Points, in no order, along strands that fork and pass close to each other.
In the rows, zero is written as 128.
Two points are linked if the straight distance between their rows is under 109. Some points are linked to none.
j_829: [144 134 134  98 167 104 112 127 134 122 159  83 173 111 102 137 123 168
 141  74 129]
j_303: [170 110 126 143 137 139 132 109 148 110 151 149 138  98 142 120  85 111
 100 118 106]
j_309: [159  52  93 127 134 174 187 146 152 118  75 109 152 114  81 115  65 129
  96  95 177]
j_464: [175 103 101 184  87 166 107 153 118 126 128 114  92  92 131 105 127  92
  85 178 140]
j_320: [117 110 131  98  91 106  93 143 137  99 127 147 139 145 152 127 139 150
 125 131 120]
j_909: [169  73 159 184 118 142 133 180 148 115  73 122  75  83 108 172 132 122
 125 131 147]
j_29: [162 121  97 119 144  93 123 105 130 120 185 129  97 163 121 189 166 112
 152 124 141]
j_134: [125 154 121 121  29 149 123 180 138 119 119  87 136  88 122 119 131 141
 107 179 116]
j_453: [150 141 100 116 119 132 204 161 116 149  69 117 142 159 157 119 105 165
  95  98 136]
j_912: [132  95 127 101 177 129 105 104  90  99 143 158 191 152 167 128 108 117
 153  82 132]
j_22: [ 92  70 142  67 124 160 117 150 132 119 115 147 161 133 163 128 101 184
 138  95 194]
j_499: [176 160 126 205 105 107 112 141 146 137 123 128 124  72 104  81 132  78
 129 136 121]
j_486: [ 89  97 156  86 122 133 100 180 121 107 124 115 154 117 119 182 151 181
 188 101 175]
j_578: [ 90 137  69  79 193  81 112 109 102 134  90 156 141 144 123 132 137 170
 182  77 174]
j_507: [ 73 131 117 126 148 128 147  91 103 140 133 199  95 131 145 114 129 136
  95 125 144]
j_157: [141  92 120 124 140 167 169 127 129 131 111 111 173 141  75 110  95 137
 122 123 154]
j_972: [127 134 138 141 137 121  93 140 100 142 183 101  91  82 133 165 160 148
 125 103 129]
j_229: [151 135 196 158 197 113  90 161 122 158 122 119 127  93 146 113 118 164
 148  74 136]
j_31: [100 112 112  85 112 174 102 110  85 135 187  91 154 164 136 132 148 138
 127 158 123]
j_404: [146 111  88 175  94 155  98 127 111 127 170 126 125 110 120  65 118  43
  91 175 118]
j_508: [145 105 179 147 158 163 131 141 122  97 116 105 154  67 131 175 105 127
 134  71 109]
j_146: [163  92 106 134 137  92 116 119 135 144 153 145  72 194 160 150 158 128
 132 138 149]
j_312: [ 97 147  94  80 131 110  96  93  97 141 164 106 144 178 151 122 162 118
 147 139 109]
j_255: [125 182  59 111 101  85 163 114 130 130 154 104 149 154 140  93 112  99
  97 120  97]
j_640: [124 120  88 142 115 110 135  96 127 134 172 169  65 161 145 120 133  83
  76 153 126]
j_713: [ 99 194  79  71 172  77 113  84 104 133 143  91 164 161 142 104 147 120
 151 102 102]
j_983: [ 69  99 130 131 126 170 157 121 102 125 125 169  72 118 126 131 129 134
  54 147 131]
j_551: [ 62  42 208 122 180 173  89 148  99 158 116 122 103 153 148 143 143 139
 152 132 132]
j_283: [150  84 161 152 135 145  83 134 143 100 107 125 193  85 115  84  96 124
 123 114  97]
j_328: [109 118 114 164 100 122  93 107 129 122 159 186 127 128 110  57 121  52
 105 175 121]
j_170: [190 123 148 165 122 131 157 181 123 161  72  80 149 159 114 116 130 148
 154 116 147]
j_365: [145 131 133 182 118 130 126 112 128 148 156 191 132 146  99  83 119  79
 150 172 164]
j_190: [ 96 143 150 120  73 201 126 175 103 148 142  60 108 149 128 137 149 141
 116 199 125]
j_733: [168 151  90 148 118 127 196 131 128 142 112 160 122 149 140 135 107 131
 121 118 157]
j_620: [101  90 152  97 127 158  97 151 110 148 123 121 151 159 168 126 127 168
 169 142 163]
j_522: [109 168 104  80 155  98 109 106 117 142 131 144 141 145 149 145 140 173
 190 115 160]
j_237: [145 123 174 141 172 114  81 137 136 149 150  92 168 113  99  94 133 158
 148 101 116]
j_206: [ 65 124 184 105 153 164 108 128  89 150 126 128 152 131 161 140 137 156
 182 136 119]
j_270: [103 148  87 122 123 114 173  83 141 142 156 164 104 143 113 109 121 124
  81 147 126]
j_211: [141 156 130 108 151  66 118  81 173 123 157 143 123 159 132 106 122 114
 121 124  96]
j_712: [ 74 132 201 135 130 153  93 133 125 138 146 166 123  91 173 136 118 141
 147 134 101]
j_532: [135 111 126 144 121 152  97 147  83 121 185  97 132  96  87 164 161 134
 146 126 165]
j_21: [131 125  83 177 127 127 112 119  87 136 191 164  78 152 119 109 152  67
 113 172 169]
j_186: [155  60 139 144 142 181 132 145 100 101 114 111 138 100 144 160 113 121
 103  91 124]
j_708: [ 96  60 181 152 135 166 132 184 141 127  88 117  65 102 101 168 138 145
 112 123 147]
j_77: [ 66 116 212 124  98 176 122 157 134 110 120 153 115 105 151 163 122 123
 143 171  80]
j_860: [137 158 121 133 153 112 138 109 100 156 159 112  92 127 128 185 165 147
 159 114 149]
j_818: [118 108 134  83 178 115 111  95 134  83 149 143 197 126 115 132 105 151
 140  71 121]
j_836: [131 134 144 116 182 159 168  93  95 142 121 149 138 134 170 168 116 152
 144  85 146]
j_512: [131 161  65 144 103  54 141 124 148 130 129 120 124 171 119  82 126  49
  90 129  86]
j_577: [166 159 133 127  78 113  96 126 177  92 158  96 138  62 124 144 121 115
 116 136  85]
j_3: [159 103  93 159  91  99 147 168 134 101  93 155  91 119 120 144 143 122
 108 122 152]
j_782: [165 144 143 157 126 135 182 147 142 164 108 100  71 123 108 162 137 155
 115 132 128]
j_874: [173 140 160 177 129 112  92 138 150 106  99 125 156  70 133  91 113  95
 126 122  84]
j_138: [118 139 196 112 162 138 135 141 132 101 112  97 149 110 132 180 132 150
 154  88  87]
j_128: [ 97  81 121  68 163 121 113 107 139  97 136 161 145 127 149 135 101 170
 115  67 156]
j_990: [112 112 126 106 125 188 139 135  99 152 157  97 150 140 102 120 125 154
 117 150 156]
j_647: [ 76 137 195  94  65 150 117 153 145  97 103 117 163 123 147 135 125 144
 138 160  66]
j_75: [110 204 137 140 121  78 125 100 122 134 118 156  98 153 172 118 175  88
 138 127 105]
j_591: [112 168 113 143 133 117 125  79 114 146 180 169 150 154 101 105 139  77
 179 167 154]
j_416: [123  82 116 124  96 122 119 156 131  83 108 183 103 123 160 154 130 142
 109 120 156]
j_679: [ 82  79 154 147 126 158 126 134 135 117 122 139  72  95  78 145 137 137
  84 148 137]
j_397: [158 135 175 102 145 106 122 147 187  81 109 120 140 113 138 182 118 167
 149  86 117]
j_610: [ 67 133  54  95 175  72 135 107  98 155  79 157 101 183 111 111 158 147
 163 111 156]
j_735: [112  85 135 121  89 152 108 171 107  83 135 122 146  91  89 176 153 149
 150 114 158]
j_261: [118 182 135 143  72 128 162 128 124 138  96 143 137 130 113 100 136 111
 120 162 112]
j_52: [152 140 115 132  63 158 120 130 143 102 153  87 155  87  97 128 126 113
 124 170 107]
j_977: [157  94 118 161 110 142 102 143 117 132 161 153  74 155 131 135 152 113
 122 166 175]
j_122: [127 174 178 156 115 149 170 134 144 180 107 108  77 121 141 145 125 142
 112 157  89]
j_845: [123 211 120 102 161  87 126  61 135 148 130 152 160 173 156  98 129  95
 185 141 111]
j_546: [104 195  70  94 145  86 177  92 111 138 127  98 178 176 114  97 121 119
 128 111  96]
j_325: [192  95  67 180  99 174 158 163 143 130 104 126  97 105  96 112  99 104
 101 194 166]
j_976: [126 214 152 131 118 111 126  78 141 155 159 154 131 135 144 116 150  97
 166 152 140]
j_516: [156 116 113 150 136 128 164 127 159 156 118  87  98 109  67 127 121 147
  79 134 125]
j_658: [153 164 143 134  97 151 184 107 146 171 113 114 121 152 126 109 111 123
 110 175 110]
j_371: [120 119 167 107  59 172 132 173 159 113 102  92 155  94 131 139 102 159
 119 171  94]
j_69: [179  71 121 182 129 110 113 153 170  98  62  96 105  55  92 150 125 116
 116 126 117]
j_960: [ 70  96 108 104 166 121 144 107 108 162  86 158  96 187 106 125 159 154
 139 140 164]
j_884: [187 111  68 178 126 155 193 152 115 131 114 126 122 127 104 118  94  95
 103 126 158]
j_130: [155 176 145 120 137  67 101  93 160 107 140 107 115 169 170 107 154  74
 110 115  52]
j_935: [145 203 120 132 131  82 125  83 137 167 157 113 100 167 179 106 161  70
 110 122  96]
j_542: [130 149  84 114 151 103 180 130 106 154  98 107 160 178 129  96 116 146
 114  92 119]
j_835: [129 178 173  89 108 102  85 134 177  90 151 101 148  96 133 130 121 154
 120 122  66]
j_109: [111 194 157  77 130  93 126  89 170 120 142 125 146 139 149 112 117 154
 116 124  74]
j_103: [145  70  66 138 137 147 181 128 161 128 109 113 110 103  71 118  78 135
  61 120 143]
j_154: [129 190 135  83 190 121 121  68 124 149 118 158 160 156 167 131 116 149
 215 117 136]
j_445: [117  94 126 106 198 164 130  77  90 143 124 169 161 158 172 136 106 125
 172 102 162]
j_756: [171  97 112 165  91 100  99 164 135  92  90 104 114 104 118 132 145 105
 105 132  97]
j_182: [126 172  87 186  85 100 152 137 125 125 105 161 123  92  85  91 138  79
 116 144 128]
j_174: [ 99 139 161  72 131  92  94 168 165  95 116 130 126 121 140 172 135 197
 170 100 142]

A fork is a point with three links. Follow the links from the first point to the second and name the forks in between, in order.
j_990 / j_960 -> j_546 > j_976
j_445 / j_75 -> j_818
j_52 / j_578 -> j_976
j_884 / j_658 -> j_546
j_371 / j_103 -> j_976 > j_546

A fork is a point with three links, a tip a point with one. Leave the first point through the second and follow the links. Name the first fork or tip that comes.
j_134 / j_52 -> j_976
j_31 / j_990 -> j_283
j_909 / j_708 -> j_186
j_283 / j_874 -> j_546
j_640 / j_270 -> j_320

Follow the links from the first point to the second, and from the first to the third. Name the last point that the two ways share.
j_960 / j_516 / j_445 -> j_976
j_75 / j_512 / j_516 -> j_546
j_157 / j_960 / j_577 -> j_976
j_130 / j_512 / j_516 -> j_546
